A landscape with many peaks, sampled at points; each row gives a point and its height.
From any point a climber takes the steepest step (rise divided by distance) to one of its 2 nearest points. It stops when none of these is higher. Distance is the straight distance between rows; heights are no part of it.
j934: [148 133 121 149 135 154 114  92 120 110 139 153 167 165 169 105 137 141
 117 119]  (h 35.7)
j287: [184 137 146 138 165 113 110 141 147 125 102 181 138  96  98 171 109 137
 152 144]  (h 50.3)
j982: [202 153 103 105 104 138 119 122 137 146  96 140 100 117 114 145 197 154
 103 167]  (h 73.4)
j461: [119 104 102 166  79 132 149 163 161  87 108 119 188 158  40 112  62 155
 151 145]  (h 24.4)
j680: [ 67 123 111 158  96  80  95 161 132 182 121 107 139 106  99 134 115 120
 162  59]  (h 46.5)
j556: [117 109 162 121 112 139 111 144 114 100 167  86  90 126 188 134 139  88
 151  90]  (h 68.4)
j360: [128 149 119 132 154 159 136 132 163  59 121 136 109 113 104 106 132 184
 153 178]  (h 15.0)
j856: [118 129 166  87 134 100 139 157 105 189 146 108 107 140 113 145 182  77
  99 104]  (h 44.7)
j954: [151 165 133 109 111 138 139  68 118 166 112 129 167 138 112 122 155 157
 100 162]  (h 47.3)
j788: [172 147 104 118  81 130 145 119  61 146 154  69 132 107 154 139 151 117
 110 123]  (h 6.6)
j57: [ 78 109 153 110  99 124 123 138 157 123 167  95  66 111 133 133 157 118
 172 127]  (h 65.6)
j675: [189  48 149 100 121 159 136 127 134 146 132 151 107 121 158  84 152 114
 142 104]  (h 49.9)
j480: [ 77 134  67 166 121 110  90 123 126  81  91 123 174 133 104 120  68 145
 135 117]  (h 30.6)
j749: [ 57  90 134 162 125 116 147 151 111 127 171 131 156 133 136 124 101 113
 167 143]  (h 36.6)
j903: [ 65 128 130 141 129  92 103 117 193 124 155 136 140 116 120 121 141 147
 111 110]  (h 48.1)
j213: [116 139 133 120 158 176 120 112 142  97 166 152  75  53 120 135 171 121
 104 121]  (h 54.4)
j526: [ 89 109 132 132 125  76 124 117 184 120 135  96 134  81  90 118 109 193
 130  94]  (h 42.5)
j49: [ 49  99 104 108 116 172 106 146 132 118 128 114 159 159 132 117 116  91
  89 128]  (h 48.3)
j746: [164 186 183 151 163 100 138 107 111 110 120 116 137  99 147 180  93 136
 161 165]  (h 14.5)
j643: [165 137 177 160 116 127 116 206 124 138  97 116 169 131  91 210 113  56
 143 123]  (h 21.4)
j588: [107  56 140  83 132 170 122 147 122 141 122 150 111 132 162  84 128  82
 136 102]  (h 46.8)
j647: [168 127 109 147  76 103  72 145 161 116  99 132 173 162 135 133 133 145
 155 141]  (h 17.3)
j118: [145 186 134 113 127  95 136  93 128 178 118 145 120 192 124 128 187 138
 116 149]  (h 54.6)
j745: [127  94 134 133  88 143 126 170 175 116 125 121 166 130  40 145 120 120
 147 161]  (h 23.1)
j617: [163 141  97  94  99  99 111 132 131 175  97  88  99  89  86 160 159 151
 125 147]  (h 61.3)
j616: [119 137  93 169  77 105 122 159 131  86 116 110 146 135  79 133 101 152
 190 150]  (h 25.9)
j426: [180 154 134 142 128 152 132  94  73 102 159  83 144 115 167 130 106 142
 128 150]  (h 9.1)
j974: [154 116 154 139 128 108  91 220 119 151  82 133 155 140 110 156 150  61
 145  80]  (h 20.7)
j44: [150  99 130 130 117  40 170 152 112 161 149 102 133 131 133 102 122 125
 143  81]  (h 23.2)
j160: [108 170 108 140 127 144 138 116 123 114 103  82 158  95  57 148  54 131
  92 151]  (h 71.6)
j479: [ 97 133 132 125 163 145 162 119  91 147 146 147 108  79 130 119 119 112
 120 123]  (h 46.1)
j711: [181 117 187  95 148 143 135 102 119 180  88 153 107 117 155 154 105 124
 161 150]  (h 49.5)
j799: [179 120 156 126 117 120 136 166 145 123 112 114 175 140  67 160  88  92
 139 150]  (h 22.2)
j291: [196 128 131 107 130 131 122  73 140 140  92 117 184 136 133 124 102 192
 130 162]  (h 41.9)
j218: [ 81 115  57 146 160 152 164 155 137  41 130 103 113 147 113  93  79 166
  81 128]  (h 35.3)
j946: [178 104 139 134  86  61 163 194 117 150 123 101 140 136  93 116  87 123
 187 117]  (h 21.2)
j146: [135 112 171 130 113 116 148 171  96 154 137  74 177 168 125 129 127  53
 122  99]  (h 42.1)
j481: [ 84 134 123 111 151 147 134  99 163 124  78 153 158 190  90 119  78 140
  88 168]  (h 56.3)
j267: [170 127 126 147 130  80 157 156 156 142 158 150  95  99 128 134 169 196
 158 151]  (h 39.5)
j621: [104 115  95 116 121 123 151 159 126 130 131 140 134 124  74 115 143 125
 110 125]  (h 57.3)
j674: [ 64 110 145 116 152  93 179 122 116 126 158 169 123 124 123 110 106 129
 154 129]  (h 40.4)
j80: [178 121 117  96 157 132 147  56 139 126  99 144 147 105 134  73 107 188
 112 109]  (h 37.3)
j773: [ 69  87 170  81 147 132 141 132 122 164 105 130  84 138 156 118 131  91
 169 103]  (h 42.9)
j753: [153 158  99 101 132 106 135  89 160 139 119 112 152 104  83 100 104 189
  92 101]  (h 32.0)
j695: [ 86 139 148  76 144 164 135  78 172 123 124 137 127 139  91 108 115 152
 103 144]  (h 64.9)
j804: [130 124 173 124 121 175 165 108  81 187 147 144 101  88 164 176 157 111
 149 187]  (h 26.9)
j887: [131 108 150 152 102 154 166  98 104 178 178 135 115 101 180 136 155 157
 158 152]  (h 30.5)
j3: [107 119 131 163 124  96 100 165 149 172 126 150 135  59 109 147 129 128
 173  96]  (h 43.9)
j25: [189 165 120 152  86 110 102 112 107 104 124  77 118 157 189 144 140 163
 172 171]  (h 11.3)
j307: [184 167 135 110 175 133 103 107 103 127  90 173 148 126 113 135 123 112
 121 147]  (h 54.0)
j755: [213 142 122 140 133 132 106 138  69 154  84 139 120  82 136 191 128 111
 129 169]  (h 3.0)
j221: [174 101 138 107 138 171 111 106 122 135 114 143 101 110 159 133 146 136
 148 137]  (h 53.7)
j837: [118  99 119 112 108  82  83 189 132 148 111 143 126 139 122 128 176  90
 143  76]  (h 19.8)
j245: [ 63 136  75 191 154 126  98 151 115  95 114 159 151 131 145 123  85 110
 112  78]  (h 32.9)
j768: [127 138 133 100  87  69 139 154 124 202 127 107  94 128  94 144 190 131
 121 138]  (h 51.2)
j629: [103 124 128 125 139 163 131  78 121 155 116 164 117 235 176  88 152  91
 111  95]  (h 44.0)
j620: [138 121 141  95 100 196 137  66 115 133 132 133 102 180 192  95 163 100
 117 120]  (h 40.9)
j902: [ 91 147 158 133 132 162 114 105 146  73 149 132 119 124 124 151 138 139
 160 209]  (h 19.2)
j90: [155 112 100 103 117 189 128  88 125  87 124 141 150 209 188  74 140 124
  95 115]  (h 38.2)
j548: [129 157  84  79 141 152 124  88 141  89 110 113  58 104 133 100 163 142
  97 114]  (h 52.8)
j638: [195 138 118 101 111 145 147 135  69 163 119 114  85 110 134 146 151  97
 111 152]  (h 4.7)
j734: [159 135 156 141 147 121 124 106  99  76 122  98 161 129 162 146  65 142
 168 153]  (h 11.8)
j61: [204 161 120 109 160 137 150  97 116 109 119 146  86 112 129 117 131 155
 127 147]  (h 61.2)
j508: [212 137 119 135 108 138 118 141 126  67 138  96 133 139 159 122 158 170
 130 180]  (h 14.1)
j644: [ 70 105 119 110 146 205 105 116 160  76 139 138 115 134 149 113 107 101
  90 114]  (h 44.4)
j352: [ 75 119 107 134 101 151  82  92 118 139 118 145 119 145 185 106 165 127
 143  90]  (h 64.2)
j566: [106 114 116 123  94 103  74 138 128 183 128  84 120  78 157 138 146 124
 153  62]  (h 50.4)
j730: [149 115  97 130 116 132 117 180 113 120 124 138  98  73  83 144 161  99
 113 137]  (h 56.7)
j22: [147 136 105 116 106 154 103 124 120  99 133  97  74  57 113 139 164 125
 105 128]  (h 63.9)
j867: [ 52 177 126 180 139  93 122 128 133 136 162 149 150 131 125 136 136 138
 137 105]  (h 43.5)
j765: [ 85 165 138 116 178 147 159  87 143  99 155 131 110 121  99 119 129 142
  66 156]  (h 81.7)
j200: [ 88 114 119 156 159 117 129 161 124  87 146 150 111 111 123 122 105 100
 136  75]  (h 35.2)
j346: [194 193 172 163 137 126 131 123 139 117 136 132 143 122 124 195 146 150
 124 187]  (h 17.5)
j41: [ 74 138 107 148 198 134 166 125 110 111 122 165 131 206 172 113  74 116
  83 116]  (h 26.3)
j82: [ 45  90  97 120 129 168 129 114 179 123 127 154 171 190 114 103 117 131
  81 153]  (h 51.8)
j813: [135 101 104 106  89 113  71 151 166 123 109 115 134 158 124 111 140 128
 117  85]  (h 18.5)
j919: [144 142 112 101  94 130 168 141 123 102  93  68 139  85  36 119  58 141
 129 158]  (h 83.6)
j76: [102 151 186 139 145 143 124 118 121 135 145 131 111  98 140 185 152 117
 168 177]  (h 23.0)
j356: [ 79 183 158 145 148 158 133  82 105 153 144 145  88 145 168 134 191  78
  96  96]  (h 34.3)
j527: [103 117 160 126 138 121 135  99 119 146 168 130 133 166 186  99 113 138
 112 102]  (h 31.9)
j996: [ 78 123  74 147 174 114 181 147 139  71 136 138 112 211 146 109  62 145
  81 151]  (h 29.9)
j724: [129 125 112 165 152 143 140 151  95 101 156 116 165  97 112 131  63 104
 117 102]  (h 38.0)
j750: [104 108 134 107  81 118 100 116 127 190 142 107 122 130 194 122 163 150
 164 110]  (h 56.9)
j503: [117 135 106 165 122  83 121 132 161 144 112 117 146  58  70 140  81 156
 135 101]  (h 40.6)
j704: [120 102 155 182 143 127 147 125 105 143 184 167 138 108 167 137 126 128
 164 139]  (h 33.7)
j243: [156 174 168 174 133 118 104 170 144 107 135 119 142 123 113 216 134  95
 127 163]  (h 20.0)
j625: [125 110 154  93 151 126 108 110 111 114 130  90  95 127 174 107 117  86
 112  54]  (h 78.0)
j206: [132 155 127  96 122 131 157 102 116 146 108 170  86 209 144  83 174 124
 122 133]  (h 48.2)
j467: [119  87 106 109 133  73 145 134 120 157 141 125 119 167 137  71  97 117
 112  63]  (h 26.0)
j878: [180 133 115 125 129 134 137 140 165  82 130 103 172 111  83 120  98 151
 101 116]  (h 28.1)
j593: [177 134 143 126 155  98 108 128 178 129 117 163  89  80 132 157 157 164
 145 146]  (h 46.0)
j418: [ 96 142 188 141 155 130 138 164  76 189 128  84 157 141 121 147 164  60
 107  75]  (h 41.4)
j763: [200 124 175  95 140 129 138 122 110 198  79 162 131 155 134 159 151 120
 115 196]  (h 45.5)
j726: [ 91 153 117 123 164 139 170  85 153  95 129 106 134  73  87 120  76 164
  89 136]  (h 63.3)
j433: [124 130 106 171 112  99 109 116 167  86 129 129 172 135 120 118  71 175
 158 129]  (h 28.3)
j496: [134 135  93 117 113 132 111 136 143 132 127 151 111 147 112 114 181 139
 124 177]  (h 64.1)
j710: [147  95 139 142 119 101 138 129 104 166 140 172 144 171 173  87 130 100
 138  77]  (h 28.6)
j131: [ 95 107 113 146 147 135 183 135  77 151 177 127 161 104 116 123  93 111
  75  96]  (h 41.1)
j303: [217 110 125 142 105 140  86 153 163 114 114 128 138 134 129 170 136 165
 139 172]  (h 16.1)
j778: [ 91 123 135 116 107 126 106 150 101 145 135 112 162 176 131 136 135  74
 138 145]  (h 44.6)
j502: [101 129 111 110 120 119 121 109 167 102 144 127  85  98 136 100 161 171
 143 117]  (h 55.3)
j601: [132  95  68 113  95 126  92 102  95 146 102 131 109 150 182  77 137 147
 138 118]  (h 72.1)
j365: [ 89 127  92 140 158 168 135 163 133  23 146 134 120 140 133 116 106 100
  80 134]  (h 40.2)
j31: [ 29 165 151 143 172 129 125 107 130 142 152 131 120 131 152 139 142 106
  96  75]  (h 38.6)
j472: [156  96 134 134 143 116 156 161 154 119 160 200  65 107 131 120 173 141
 171 144]  (h 34.2)

For each start below, name the point where the climber stops.
j799: j479
j946: j118
j996: j765

Call two points neighbours if one is among the 2 nearest of the other. Go from one point of each pair to the other, from neighbour to neighbour, staying as high as possible. Name the lowest point that can't be avoided.
j982, j625: j548
j502, j765: j418
j919, j765: j726
j601, j903: j503
j982, j22: j730
